Each row is a point on a landscape with many valleys, with its height.
A ball rolls from a point to the lowest of its 2 nearest points, and stops where none of them is lower. Distance is the straight distance between rows; heights are no part of it.
K_59: [  0   5 -19   8  -8 -20 -15   9   7  -6   2   5 -10  13   0  -3  -6  11
  -7   3 -12  -4   3   5  18  -8  -5  17  -1   4]  height 243
K_527: [ -7  13  -5  16 -13   0  16  -5 -23   6  -8  -5   1 -10 -16  -6 -15  10
   3  12 -29  16  12  -5 -12 -11  -7 -14  21  -7]  height 492
K_357: [  4   0  19   7 -12  21  10  -7 -23 -10  11   7  -3 -16   6  16   5 -16
  11  -7  11  -8   1  -4 -24  11  11 -25  -5 -20]  height 358
K_292: [ -2   8  20  -1 -14  21  -9   3   8  21  -4   4  -4 -17   4   2  14  -8
  -6  -4  17 -16  -2  -1 -43  13  15 -10  10  -8]  height 354
K_876: [ 13  -5   5   0  10  17  41 -13  -5  -8   9  -8  26   0 -11 -15   5  -3
  16  11   5  22   7   3  15 -13  -7   9  -7  -6]  height 556
K_92: [ -1   5   8  -9  -3   0 -22  -6  -3  19  -6  -9 -19   8  11 -11  21   1
   4  -4  -8 -29 -13  -4 -42  13   6 -20   2  16]  height 561
K_145: [ -2   7 -13   3  -4  -4   5  -7 -28 -17  -9  -3  -4  15 -16  -1 -26  18
  -8  10 -35  24   5 -14  18 -15 -17   9   2  -3]  height 430
K_403: [ -1   4 -17  11   0  10 -13 -17  -9  -1 -10  -8   5  -4  37   7  -4  -4
  -6  13 -26 -16  41 -33 -19  10  15 -13   3 -15]  height 280
K_350: [ -5  17 -10  19 -19  -2 -17   5 -10   1 -11  -2 -15  -4  -6  -1  -8  -7
  -7   2 -25 -17   6  10 -23  -4   7 -13  12  -9]  height 631
K_34: [  5  -8  -5  24   2  -3 -23  -3 -25 -14   3   9 -24  18  -4  -4  13 -12
   8  -4 -24 -25  13  13  -2  14  -7 -27 -11  -9]  height 477
K_573: [  9  -5  -1  25 -24 -11 -24  19   7 -25   0  12 -28  -2 -29  10  10   0
  -3   8  -2  -9 -12  33  11  11 -19   6  -4  -3]  height 533
K_382: [  4   3  18  10 -18   7 -12  20   6  29 -12   3  -2 -19  -9 -11   6 -10
  -7  -7   8 -20   0  17 -44  12  19 -10  24  -6]  height 388
K_546: [ -6   5 -21  -6   2 -17  -9   5   4  -9   0   2  -2  18  12   4 -17  10
 -12  -3  -4   8  -2 -13  27 -13  -7  25  -6   9]  height 275
K_848: [  8 -14 -35  25  16 -22 -29   2   8   1  -7   3  11   0  22  -7  -1  10
   5  11  -9 -16  39   0   8   0   4  -7   2  -9]  height 276
K_631: [ 13  -8 -10  14   8 -11  28   4  20  17   3  -6  16  -8 -14 -22  17  15
  20  18   4   8  14  18  14  -9  -8   8  11   0]  height 141
K_153: [ 19 -19 -10  13   3 -17 -30   8  19 -23  -1  24  -4   9 -10  12   3   1
  -5  10  -7  -7  20  20  31   7  -9   9 -14 -16]  height 572
K_368: [-11  17   3 -17  -8  -9   2  -2 -15  25 -24 -15  -1   2 -11   0 -23  21
 -15  -4 -27  30 -12 -18 -10 -18 -17  -3  26  17]  height 738
K_171: [ -7  12  -9 -14   7  13  10 -11 -23 -16  -3  -3   8   3   2   6 -32  -4
 -20  -1 -13  24  11 -17  12 -17  -3   9 -12  -4]  height 482
K_15: [  7 -11  21  -5  15  18  27 -14 -27 -20  16  -2  -4   5  -9  -3  23 -18
  16 -10   2  12 -12  -5  11   9 -16 -20 -26  -2]  height 671
K_254: [ -7  11 -14  -2 -13 -24 -15  27  12  21 -17  -1 -16   9  -3 -15  -7  26
 -23  -6   1   5 -18  -2  11 -14  -8  28  19  22]  height 209
K_855: [ -4  -3  -8  -4   5  -5 -34  -6  -4   7   0  -8 -19  10  26   0  20   4
   7   0  -3 -34  -4 -10 -32  18  13 -19  -6  12]  height 538
K_285: [ -2 -33  -4   1  28 -14  -6   2  17   4   6  -5   0  13   8 -12  27   7
  29   0  24 -12 -31 -10  13  12  10   0 -10  30]  height 447
K_672: [ -6  12   0   3  -8   6  10   7 -15 -12   4  14  14 -10  16  23 -29 -15
 -20  -3   2  22  29  -6  10 -12   5   4  -1 -25]  height 443
K_425: [  5   1  32   1  -9  14  25  -5  -7   3   7  -9   7 -12 -15  -2  11 -15
  14  -3  15  -2 -16  14 -24   0   1 -15  12  -6]  height 573
K_608: [  4   3  -5  27 -17   1  21   8 -11  -7   3   8   4  -8 -22  -3  -5   8
   3  13  -8  15  10  17  10 -15  -9  10  14 -18]  height 424
K_568: [ -9  11  -9 -28  15   1  11 -20  -9   8 -12 -22  15   3  24   0 -20  13
 -11   4 -10  25  -4 -41  -3 -15  -1   2   5  15]  height 549
K_82: [  3 -11   0  13  -4 -14 -34  15  19 -10   1  26 -11 -23  -7  26   9 -15
  -5  -7   8 -11  12  38  -8  22  17 -22  -6 -21]  height 626
K_128: [  1   8 -19  20  -7 -13  15   1 -14  20 -12  -4   9  -8  12  13  -6  17
  -2   6 -31  39  18  -6   7 -12 -23   6  24   0]  height 374
K_310: [ 10 -25 -15  19  12 -24 -37   5   3 -18   1  13 -21  21  -3   0   9   5
  10  -3  -6 -23  -6   5  31  21 -15   2 -17  11]  height 528
K_137: [  0   1 -10  16  -1   7  14   3  16  15   4   7  18 -25  14   0   4  -3
   1  17   8   5  41  -2  -7   5   8  -7  12 -22]  height 559
K_443: [  6 -17  -3 -15  26  10  10 -14  -3 -13  15  -1   8  20  14  -7  10  -7
  20 -10   8   1 -12 -14  29   3  -8   8 -25  13]  height 576
K_588: [ -4   6  -9   2   9  -7  26  -6   0  27 -13 -14  17  -6  11  -3  -1  17
   1   6 -17  35   9 -19   1 -14 -14   3  24   6]  height 439
K_496: [-10  19   7  12 -28  10  -6   3 -22  -4  -3  -1  -3 -12  -1   8 -19 -14
  -7  -6 -13  -8   2   0 -31  -2  18 -18  17 -15]  height 603
K_328: [-10  16   9  12 -25  10   7  -4 -21   7 -15  -8   3 -25  -5   1 -20  -2
  -2   2 -18  -2  12 -11 -35   0  14 -27  30 -17]  height 570
K_473: [-13  13   6 -30   4  15  -4   0   7  -6   6  -2  -7   7   5  10  -2 -16
 -11 -19  17   1 -25  -5  -1  -5  -2  14 -15  15]  height 242
K_294: [  5  -3  10  10 -12  11   6   9  11   3  11  13  12 -32   3  14   6  -8
  10   2  27  -9  17  18 -20  14  18 -11   8 -22]  height 260
K_11: [  8  -4  -7  -5  16  12  22  -8  20  11  16   1  28 -10  23  -3   7   3
  12  15  21  11  33 -11   9   2   6  10 -12 -12]  height 481
K_851: [  4 -28 -13   3  29 -11 -12  -9   7   1  12  -1   7  10  33   0   8   9
  20   6  16 -21   1 -27  -3  13  18  -1 -20  11]  height 824
K_334: [  5  -7  17 -15  12   9   5 -22  -5   4  14   0 -12   3  18   2  37   3
  17   2  12 -13  -2 -17 -13  17   4 -24 -20   3]  height 758
K_257: [  0  11  15 -17 -18  11  27  14 -15   1  -4  -3  23 -28  -3   9 -22  -2
 -21 -20  28  22 -10   2  -7 -18   7   4  17  -8]  height 319
K_739: [ -5   9  14  -8  -8  11  -1   8  11  13   4   3  -3  -6  -1  -2   5 -11
  -8  -9  14 -11 -10   6 -22   3   9   1   4  -1]  height 389
K_952: [  4  -4  -8 -11  15   5   5  -2  31  17  12   0  14  -8  17  -2  10   6
  10   9  22  -4  16  -6  -1   7  13  11  -6  -4]  height 445
K_920: [  3  -6   7  28  -9   5  -6   1 -34 -22   7  13 -23   7 -10   5  11 -17
   8  -7 -18 -16   3  15  -1  16  -9 -29 -11 -15]  height 448
K_947: [ -2 -14 -32  21  17 -28  -5   6  -3   3  -1   0  10  13  24 -10 -11  19
   7   9  -7  -2  15 -21  18 -11   6  11   2   8]  height 327
K_136: [-10  10   2 -34   7  10 -16   5  24   2  10   8  -8   3  25  19  -1 -11
 -15 -13  23  -5  -6  -8  -7   7  11  15 -19   7]  height 281
K_206: [  7   1  17   5  -2   9  21 -11   2   9   4 -11   4  -7 -13 -12  12  -8
  19   5  -1  -5  -2   5 -24  -4   2 -11   9 -10]  height 536
K_278: [ -4  16  13  -3 -12  -2  23   9  -7  23 -15  -6   7 -12 -15  -8  -9  10
 -17  -2  -4  33  -9   1  -5 -19 -11   7  29   2]  height 687
K_444: [  6   0  20   3 -18  22   8  -4  -2   8  13   7   8 -27   9  14  11  -5
   9  -1  21 -16   7  -3 -30  12  17 -17   8 -19]  height 307
K_530: [ 11 -23   2  10  20   2  13  -8 -14 -16  14   6  -9  19 -11 -13  27  -6
  24  -5  -5  -9  -6   2  34  20 -23  -6 -19   6]  height 589
K_824: [ 13 -14   0  19  -8 -10 -17  12   8 -23   6  21 -15   2 -21  12   4  -4
   0   8  -1  -7   8  27  25  12 -12   7  -9 -14]  height 554
K_70: [ -5  12   2  -2 -11  19  19  -1 -20 -12   2  -1  18 -22  14  16 -28 -11
 -15  -4   6  22  18 -17  -8 -11  10  -6   1 -26]  height 413
K_526: [ -5 -15 -11  -2  13 -17 -14   6  15  -1   3  -6  -6  18   3 -10  10   4
  17  -5  10 -14 -28  -7  15   0   4  13 -10  29]  height 418
K_746: [ -2   9 -13  10  -2  -1 -47   6   6  -1  -4   5 -14  -3  18  11   2 -14
  -9  -1 -11 -27  20   7 -18  12  16 -17  -2  -9]  height 583
K_141: [ -6  11 -23  10  -3 -12  -8   1  -7   1  -4   0   0   5  14  -2  -9   8
  -7   5 -20  -3  23  -4   6  -9  -2   5   4  -9]  height 277
K_109: [  1  -4  14  16 -16  11   4   0 -36 -19  10   7  -9  -3 -10   9  -3 -19
  13 -11  -7  -9   0   7 -13  11   7 -28  -2 -15]  height 408
K_879: [ -3   8   6   1  -2  21   3 -20 -24 -10   0  -5   2  -3  11  10 -12 -10
  -1   8 -21  -5  20 -22 -22   2  13 -14  -2 -13]  height 351
K_54: [  1   7  35 -41   2  18   3 -25 -11   2 -18 -28  -5  10  -7  -3  -2 -11
 -10  -5   7   4 -44 -15 -20 -11   0  -7  -2  15]  height 146
K_895: [ -2   6  -9   0   2  -2 -16   5  14  26  -9  -7   0  -8  13 -15   8   4
  -3   5  -3 -18  12  -2 -25   3   8  -3  13  -3]  height 444
K_535: [  8 -26 -26  19  10 -30 -14  14  34  -4  -3   1   0   3 -13 -14   6  30
  13  10  17  -6 -11  10  27   4  -3  27   5  16]  height 617
K_553: [  0 -17  -5 -10  19   2  13 -10   5 -12  10 -11  12  16  -1 -14   6   1
  20  -3   9   5 -21 -16  34 -10  -7  18 -13  19]  height 605
K_19: [ 14  -2  -1  18 -10  -9   3  15  -1 -21   3  26   5   4  -7  16 -16   3
 -17  13  -8  16  29  11  33 -10  -9  11  -4 -28]  height 361
K_645: [ -2 -11 -30  24   3 -32 -10   7 -18  -5  -8   0   0  22  17  -6 -18  31
  -4  10 -22   2   2 -25  19 -15   1  11   3  10]  height 366
K_837: [ 21 -17 -28  21  11 -29 -26  10  15  -2  -6  15   8   2  10   0  -2  15
   0  17  -8  -6  43  11  27  -2  -3  -1  -1 -16]  height 304
K_126: [ 18 -11 -13  12  17   2  21  -4  18  15  12  -5  20  -5  -3 -20  18   6
  27  22   2  -1  24  10   9  -1   0   0   2  -7]  height 187
K_617: [-11  -3 -17 -10  20 -15   3   2   6   2  -1  -6  16  15  28 -10 -12  15
   0   1  10   8  -9 -30  16 -19  15  21   0  21]  height 355
K_320: [ 13 -10   2  11  15  18   3 -12 -10  -6  12  13   5   4  15   8   8 -15
  12   9  -4 -13  32  -4   0  15   3  -9 -14 -24]  height 581
K_929: [  3 -20   4 -11  21 -12 -13  -2  19  17   4  -8  -7   9  16 -15  35  11
  25  -5  21 -24 -23 -11 -13  18  10  -9  -6  22]  height 480
K_570: [ -1   8  17  -8  -9  -4 -19   0  -1  22 -14  -8 -17  12  -8 -23  14  -3
   0  -9  -9 -27 -28   4 -34  10   5  -9  10  20]  height 580
K_725: [ -4   3  17  -9   4   8   0   0   3   5   9   2 -23  -5   2  -2  38  -5
   9  -7  12 -12 -13   2 -18  26   3 -28 -12   6]  height 723
K_985: [ 10 -24 -28  15  11 -33 -32  15  30  -8   0  10  -2   8  -2  -1  -1  26
   4  10   8  -6  -3  11  31   7  -2  18  -9   7]  height 602
K_930: [ -9  11 -27  17  -3 -11   0   0  -5  17 -10  -1   5  -6  23  11  -9  11
  -8   4 -25  23  27 -13   2  -5  -8  -3  19  -3]  height 324
K_44: [-11  10 -16   1 -10 -23  -4  10   1  13 -17 -10  -4  12   4 -13 -12  29
 -12  -4 -16   5 -15 -13   3 -17  -4  17  13  20]  height 245
K_740: [ 15  -2 -19  22   3 -23 -12  13   7  -7  -4  20   3   2   8   7  -6  10
 -10  14 -16   9  41   5  33  -8 -10   4   3 -23]  height 330
K_49: [ -1   0   2   2  -2   6  -6  15  28  19   1  11   8 -28   0   7   5  -6
  -7   4  20  -8  19  22 -21  14  19  -1  10 -17]  height 213
K_528: [ -3   9  -3  -1   3   2  33  -4  -1  17  -2  -8  18 -11   4  -5  -3   6
   1   9  -6  28  15 -10   6 -15  -7   3  12  -8]  height 487
K_919: [ -2   4  -9   0   1   6 -32  -6  -9  -1   0   3 -19  11  25   9   9 -10
   1   1 -15 -30  12  -7 -25  14  15 -19 -14   0]  height 562
K_130: [ -6   4  -3 -18   9   1 -18   5  35   5   8  14  -2  -4  18  22  -1 -12
 -10  -2  18  -3  11   8   2  15  16   9 -16  -5]  height 314
K_715: [ -1   5  -3   1   3  17 -11 -21 -22 -13   2  -2   2  10  27  16  -9 -15
  -6   6 -25 -16  33 -26 -16  10  14 -10  -9 -18]  height 317
K_574: [ 19 -24 -22  11   5 -38 -48  14  26 -22  -6  14  -9   6  -6   6   1  16
  -6  12  -3 -16  10  15  25   6  -6  10 -13  -3]  height 588
K_429: [ 13   1  24   5  -3  12  13 -26  -2  16  -3 -16   4  -6   1  -8  20  -2
  16  13  -5 -14   1  -6 -35   5   2 -23  12 -10]  height 575
K_693: [  2 -15 -23  13  20 -18   0   0   7  10   4  -6  15   7  14 -22   6  19
  22  12   0 -10   7 -10   6  -4   7   4   2   9]  height 282
K_240: [ -1   6   5  -5   3  10   6 -24 -21  -2  -1 -16   1   6   0  -3  -7  -7
   8   7 -23  -8   4 -18 -23  -1   5 -15  -3  -2]  height 390
K_723: [  0 -11   4 -20  25   7  -1 -10  -1 -11  19  10 -12  14  17   7  21  -9
  12 -11  17  -3   0 -13  19  21  -2  -4 -33   8]  height 535
K_31: [ -7   5 -24 -11  15  -7   5  -1   0  -1   2  -1  15   9  26   2 -17  11
 -11   0   2  16  16 -22  25 -15  -1  20 -11   8]  height 313
K_495: [  0   1 -25  14   4  -6 -16   0   4   6  -6   0   4  -4  31   0  -1   0
  -6  16 -14 -11  39 -15  -3   2   7  -4   5 -12]  height 236
K_737: [ -8 -12   7 -11  15   0   2   0  24 -11  13  18 -12  -2  -8  16  26 -10
   3 -15  25   5 -11  20  28  34  -3   1 -26   5]  height 468
K_50: [ -3  -6  10  19 -17   2   3  18  -1  -4   7  12 -11 -13 -27   8  12 -10
   8 -12  16 -12 -16  35 -10  11  -2  -9  10  -2]  height 684
K_853: [ -5  10  16 -40   4   6  -4 -29  -9   3 -15 -30   3  16  13   1 -17   5
 -10   1  -9  -5 -19 -38 -28  -9   9  -4   0  19]  height 252
K_558: [ -3  13 -14  11 -14 -15 -20   5  -2  10 -15 -10 -15   7  -8 -16  -3  12
  -4   3 -26 -16  -3   7 -17 -10  -1  -1  17  10]  height 620
K_159: [-10   1   7  -8  -5   2  -7  21  38  14  -4  19   5 -18  -7  13  -4  -2
 -21  -6  29   3   3  29  -4  11  18  15   6  -6]  height 161
K_593: [  6   3  38 -13 -12  17  30  -1  -6   6  -2 -13  19 -19 -13  -5   0  -9
   0  -8  23   9 -14   2 -22  -9  10  -6  16  -7]  height 610
K_86: [  8  -5  37 -16   0  18  35  -9   2   2  -5 -24  18  -9 -23 -10  10  -8
   4   1  20  20 -29  10  -2 -24  -2  -4  10   0]  height 658
K_275: [  0  -5  -6  -5  10   6  -3 -20 -30 -13   2 -10  -5  24   0  -5  -5  -6
  11  -1 -26 -13  -3 -15  -1   4 -10  -6 -11   7]  height 435
K_370: [  9  -2  -1  17   4  11   7  -1   3   1  12  17  15 -17  16  10  -2 -13
   8   9   4  -4  43   5   1  12   8  -5  -4 -31]  height 591
K_614: [ 19  -9   0  -1  22  18  30 -16   2  -2  18  -2  26   0  13  -7   6  -1
  19  13   7  10  25  -9  13  -2  -1   7 -15 -11]  height 515
K_312: [  5  -2  10   1 -13  12  11   6 -20 -36  12  12  12  -8  -8  21 -24 -18
 -12 -16  18  12  -3  12  21  -8  -7   5 -13 -15]  height 876
K_251: [ -4  -4  -9   0   0  -4 -11 -13 -25 -26   0  -2 -16  31  -5  -1 -10  -4
   4  -5 -30 -10 -14 -10  12   6 -11   5 -15  11]  height 464
K_988: [ 10   0 -21  20  -2 -17  21   8   7  15   1  -1   9   0  -5 -12   8  29
   9  15  -9  23  12   9  23 -19 -17  15  19   0]  height 200
K_965: [-10  14   7 -23  -3   8 -16 -28 -12   5  -9 -18  -7  14  20   5  -4   4
  -5   3 -18 -24 -11 -34 -38   7  12 -12  -3  13]  height 299
K_619: [ -2  -7   8  12 -14  -7 -13  22  12  -7   4  22 -13 -18 -20  22   7 -10
  -2 -16  26 -13 -10  40  -4  25  13 -14   5 -12]  height 656
K_87: [  5 -10  -6 -11  20   2   1   0  34  10  13   5   5  -6   2   1  22  -1
  14  -1  25  -5  -2  14   9  15   8  14 -10   3]  height 407
K_205: [  6 -10   6  11   3   6  21  -7  10  -7   8  -5   3   3 -25 -16  21  -1
  24   7   3   4 -12  19  23   1 -17  10  -4  10]  height 630
K_557: [ -8  15 -10   1 -12 -10 -18  17  20   8  -5   8 -10   0   0   4  -5   4
 -17   0   2  -5   1  17   2  -6   1  12   8   1]  height 208
K_304: [ 10  -7  10  14  -5  13  33  -4 -11 -19  14   2  14  -5 -27  -5   7  -7
  13   5   8  14  -6  18  15 -10 -11   8  -3  -3]  height 594
K_786: [ -8  11 -17  -6   9 -12 -10  14  26  24  -5   4   7  -9  29   1  -6  10
 -14   3  10   4  18  -7   2  -1   5  14   9  -1]  height 387
K_104: [  1   2   9   5 -15  17   7  -1 -26 -37   6   5  -7   0 -23   9 -17 -14
  -9  -9  -1  11 -17   8  19  -7 -17  12 -12  -2]  height 855
K_972: [-10  10   1  -9  -6   5  -1  15  14 -15  10  16   3  -4   1  20 -17 -11
 -24  -6  19  12   5  12  21 -11   3  21 -11  -6]  height 379
K_419: [ -1  10   3  23 -19  -2  18   3 -15   0  -4  -3  -4  -8 -28  -9  -8  12
   4  12 -19  14  -1  13  -6 -15  -8  -2  22  -9]  height 457
K_840: [ -2  -5  14   2  -3  13  10   5  -9 -22  21  19   0  -6   0  22  -5 -23
  -1 -12  18   2   0  13  14   6   2   2 -18 -10]  height 898
K_349: [ -6  15  -8 -26  10   8   8 -13 -14  -6  -3 -17   7   7   6  -3 -23   1
 -10  -1 -13  18  -4 -25   5 -19  -5   9  -9  10]  height 511
K_119: [ -5  12  10   1 -16  -6 -14   5  -4  19 -20 -11 -14   6 -19 -24  -4   2
  -6  -4 -26 -20 -17   8 -33  -4   0  -6  18  12]  height 599
K_803: [ -5  -4  -5  -6   5  -7 -26   7  15   4   4   7 -22   5   3   4  14  -6
   0 -10   5 -19 -11  10  -6  16   3  -5 -13   8]  height 674
K_684: [ -3   6  -4   9 -18  -2 -20   0 -15 -26  -2   2 -26  19 -13   4  -9  -8
  -5  -1 -22  -9 -16   4  10  -1 -14   6 -10   9]  height 488
K_338: [ 13 -21   2 -10  22   2  -2 -20   4   5  16   0   0   9  29   1  34  11
  26   5  18 -18  -2 -26  -5  18   6 -12 -22   8]  height 790
K_423: [  0 -18  -3 -15  25   0  -8  -1  14 -12  13  17 -10  15   7  14  13  -9
   5 -13  18   3  -1   4  36  29  -6   9 -33   6]  height 502
K_623: [ -9  10  13 -21  -1 -14   5 -13 -11  21 -28 -31  -1  11 -14 -17 -20  15
  -6   3 -22  14 -19 -19 -13 -15  -5 -12  24  20]  height 705
K_436: [ 16 -15 -15  15  19 -11  18 -11   6   9   7 -15  20   6   8 -27  13  11
  33  19  -7  -9  11  -6   4  -5   0  -4   4   4]  height 237
K_355: [ -7   7 -19 -11  15 -11  -3   3  21   6   5   8  14   2  31   8 -11   3
  -7   1  11  13  22 -13  21  -5   3  18  -7  -4]  height 348
K_37: [  0   7  23 -20   1  -3  10 -21  -5  22 -20 -32   3   9  -5 -18  -6   5
   3   9 -12  -3 -11 -16 -28  -7   0 -12  19   4]  height 667
K_990: [  2 -20 -19   1  11 -21 -29  18  38  10  -9   2  -8   0 -12 -14  11  23
   3  -8  19 -14 -23  17  11  12   3  21   4  24]  height 634
K_773: [  0   7  32  -9 -17   5  26   3  -5  20 -15 -13  17 -17 -19 -16  -5  -1
 -11  -5  12  16 -12   9 -17 -17   2   2  28   0]  height 647
K_810: [ -5   6   0 -19   8   7   0   7  27  -7  12  16   7  -8  14  24 -15 -14
 -16  -3  27  13  13   8  14   1  12  16 -16 -11]  height 349
K_888: [ 11 -16  15   5   6  20  14   1 -18 -24  20  24   7  -2   6  22  -5 -23
   5 -12  14   2  16   9  10  15   2 -16 -18 -25]  height 921
K_700: [  2  -5   5 -14  11   1  16 -11  11   2   0 -23  12  13  -4 -18  11   1
  16   0   3   6 -22  -8  14 -18  -5  10  -1  19]  height 638
K_967: [  8 -26  -8  15  15 -14 -11   2   3 -20   6  10 -16  19  -7  -5  20   2
  18  -7   3 -15  -8   1  42  26 -23   6 -20  12]  height 552
K_932: [ -1   7  -2  13  -3   5  31   3   2  15   5   0  21 -23   8  -4   0   1
   1  11   1  19  28  -2  -6  -8  -2  -6  16 -20]  height 527
K_428: [ 15  -8   6   5  15  21  24 -18 -13  -6  17   4  17   4   6  -3   9 -12
  20   6   0   1  23  -6   3   6  -4  -6 -15 -20]  height 547
K_634: [  3  -3  19 -13   0  13  22 -16   2   1  -1 -17  10   1 -21 -15  11  -8
   6   0   5  15 -24   6   4 -17  -9   1   3   6]  height 676
K_759: [ 11 -17  14   9  15  12  27 -18 -18 -11  13  -3  -5  11 -15 -15  26 -12
  29  -1 -11   3  -7   5  13  10 -17 -15 -16   1]  height 632
K_961: [ -7  -9  -6  -9   8 -14 -28  14  32  10  -3   6 -20   5  -9  -4  23   5
   2 -18  15 -15 -32  17   5  25  -1   6 -10  25]  height 652
K_396: [ -5  12   5  -2  -9  15  31   3 -20  -6   1   0  21 -23  -4   8 -23  -2
 -13  -7   9  30   2  -1   4 -20  -2   1   7 -14]  height 369
K_862: [-10  13  11 -25  -4  19   9 -13 -28 -18 -11 -16   0  -2 -26   7 -36  -8
 -14  -3 -12  18 -26 -12 -11 -19  -3 -15  -6   7]  height 793
K_155: [ -3   0   4   0 -12  -1  -2  16  21 -22   8  20  -4  -7 -16  27  -7  -8
 -13  -3  23  10  -4  27  23   2   0  21 -11  -3]  height 406
K_718: [-11  12   8   7 -10   4  12 -13 -21   9 -15 -17   4 -13 -12  -5 -15   3
   4  18 -30   2  15 -14 -30  -2   4 -30  24 -10]  height 534
K_966: [ -6  -2   4   2   4  -4 -10   4   0   0   6   4 -29   6  -5  -4  31  -9
   9  -8   5 -16 -13  13  -3  22  -5 -22 -15  10]  height 698
K_390: [-12  19  -4   2 -14  -4  -4  11  -3 -11   2  13  -3  -5   8  21 -24  -6
 -26  -5  -2  15  13   4  12 -15   4   8   1 -15]  height 412
K_976: [ -7  14   3 -13   0   6  -7   0   9  13   0  -7  -4   3   9  -3   0  -5
  -5  -3  -5 -12  -5  -7 -21  -5   7   4   3   6]  height 419
K_901: [ 10 -16 -13  23   0 -12 -26  -1 -15 -17   2  13 -22  17  -8  -3  14  -4
   9   0 -18 -24   3  18  16  16 -18 -10 -14  -2]  height 503
K_677: [  5  -3  -8  11   1 -14 -47  10  16  -5  -1  16 -13  -8   1  19   4 -15
  -5   1  -3 -18  21  26  -6  12  12 -20  -9 -18]  height 604
K_134: [ -6   3   8 -18   4  22   8 -21 -36 -27  -2 -10  -4   8 -23   5 -22 -15
  -6  -3 -18  13 -26 -13  -1 -10 -11  -6 -17  10]  height 814
K_547: [ -1   0 -26  15  -4 -26   0  -1 -24  -7 -13  -6  -4  21   5  -4 -22  31
  -3  11 -34  15   8 -20  20 -14 -14  11  10   6]  height 397
K_363: [ -4 -12   9   2   3   3   4   8  20 -22   9  19 -10  -4 -17  20  13 -12
  -2 -10  20   7 -10  25  33  20  -9  15 -20   2]  height 438
K_596: [ -3   6  -6  -7  -2   1   7  10  22   5   1   3   4   1 -12  -4   3   7
  -9   2  14  11  -5   9  23 -10  -7  28   1  11]  height 291
K_253: [ 11  -3  16  -2   6  -4  12 -36   3  19 -12 -33  11   4   5 -21  12   7
  20  17 -10 -15  -2 -21 -29  -3   4 -19  18  -2]  height 621
K_591: [  0   5   7  11 -15   5  14  -2  -6  -3   5  -8  -3   0 -26 -11   2  -5
  10   3 -14  -5 -10  14  -8  -7  -7  -4   6  -2]  height 495
K_258: [ -2   6  -7  -3  -6  10   6  -5 -35 -25  -1   4   1   6  -9  12 -35   2
 -18   5 -24  29   6  -8  17 -18 -13   6  -9 -13]  height 458
K_575: [-13  10  -9  -9  -1 -18  -4  -7 -10   9 -17 -20  -2  16   4 -18 -20  19
  -3   2 -25  -1 -14 -23 -11 -16   5   1  16  23]  height 283
K_953: [ -2   2   9 -17   1   4  11   9  28  25  -6  -2  11  -3 -10 -16   9   4
  -5  -3  19   2  -8  12   4  -4   5  22  12  14]  height 331
K_805: [  3   5  -4  14  -6   2 -24  11  11  28 -15  -3  -5 -16  -3 -22  12   2
  -4   3  -3 -22  13  13 -38   6   8 -12  21  -4]  height 417
K_330: [ -6  12  24  -4 -26   7  -3  23 -10  -3   2   7 -12  -6 -16  10  -6 -16
  -7 -26  13 -12 -32  19 -24   6   7 -11   9   5]  height 728
K_883: [-10  -7 -10 -17  18 -12  -6   3  15   7   0  -8   6  15  23 -10  -3   9
   5  -7  14  -8 -21 -21   7  -9  16  20  -3  24]  height 386
K_219: [-14  13  12 -14 -12   3   4  27  22  24  -5  11   9 -21   3   8  -8  -1
 -33 -14  26  11   6  12  -8   1  10  18  13  -2]  height 207
K_543: [ -2   1  12   2  -9  16   9 -10 -36 -29   5   1  -8   6 -25   3 -18 -14
   1 -11 -15   8 -20  -2   4   0 -15  -6 -15   0]  height 836
K_969: [-11  16  20 -14 -26  11   0  10 -11 -11  -4   2  -6  -5 -25   4 -18 -15
 -17 -20   5   6 -38  10 -11 -10   0   3   4  11]  height 750
K_427: [  7   2  -3  14 -13  -2  17   9  -3 -17   7  10   4   1 -13   4  -9   9
  -8   8   1  23  12  10  25 -12 -15  22  -1 -14]  height 391
K_668: [-15  23   8 -16 -15  11   1   0 -20 -11  -9  -7  -1  -1 -13   4 -32  -6
 -21  -8  -8  12 -22  -4 -10 -18  -3   2   2   5]  height 772
K_83: [ -9  17  11  -2 -21   3  19  26   3  12  -8  14  17 -27  -1  16 -16   0
 -28 -14  23  29   1  11   4 -14   4  14  25  -6]  height 262
K_127: [  2 -15  -8  -7  20  -9 -33  -3   6  15   6  -1 -19   5  22  -5  35  11
  15  -5  14 -32  -7  -8 -24  26  10 -26 -13  16]  height 513
K_157: [  5   0 -12   5  -4 -16  17  11  16   6  -1   1   4   3 -12 -11   7  27
  -1  12   8  26   1   8  34 -14 -16  32   9  11]  height 249
K_870: [-11   9  24 -37   1  21  -3  -8  -7  -9  -2 -11 -12   5  -3   2   6 -20
 -14 -20   9   3 -44  -9 -10  -3  -2  -1 -16  24]  height 202
K_353: [  3  -1  24   7 -25   4   7  22  -5   4   2   6  -5 -16 -26  -1   6 -10
   3 -23  18 -16 -23  31 -23   8   5 -14  19   1]  height 707
K_926: [ -4   6  14 -42   8   9   4 -26  -8   2 -20 -33   1  15  -2  -7 -18   0
  -6  -4  -4   9 -35 -25 -11 -19   0  -1  -2  22]  height 203
K_615: [ -4   9   1  17 -25  -5 -29  14  -2 -13   0  10 -29   7 -19   6   1  -8
  -8  -3 -10 -17 -15  23  -3   4  -5  -2   1   1]  height 512
K_138: [-11  16  -3  -2 -15  -8  11   4 -16  11 -16  -9  -3   1 -16   0 -17  23
 -15   1 -23  37  -7  -7   4 -21 -19   9  22   9]  height 724
K_424: [-11  14  -8  -8 -14 -16 -18  27  23  23 -18   9 -10   4  -1  -6  -7  10
 -28  -8   7   1  -8  10   4  -2   0  23  14  14]  height 177
K_101: [ -1   0  13 -14   4  10   7   4  25  15   6   1   1  -6  -8  -2  17  -9
   5  -6  21  -3 -12  15  -7   7   5   8   1   8]  height 368
K_996: [ -3   6  -5  -8   6   3   8  11  32  31   0   2  14 -16  17  -2   4  10
  -9   8  15   9  17  -3  -4   1   7  13  16  -3]  height 421
K_431: [  8  -1  25 -11   5  23  23 -23 -27 -15  10  -8   6  -1  -4   7   2 -16
  10  -2  -4  10 -11  -8 -10  -5  -6 -19 -14  -5]  height 715

Call two points neighbours if one is among the 2 nearest of the other. Go from one point of each pair to the other, from neighbour to neighbour, staying as low as possible. Name the highest point that can't be avoided.
K_631 / K_292: K_739
K_495 / K_159: K_672
K_292 / K_424: K_952
K_54 / K_495: K_240

For each start below, name the point where the ball stops.
K_553: K_54
K_967: K_159
K_985: K_495
K_840: K_855
K_672: K_54
K_888: K_631
K_205: K_631
K_969: K_855
K_171: K_631
K_976: K_631
K_334: K_495
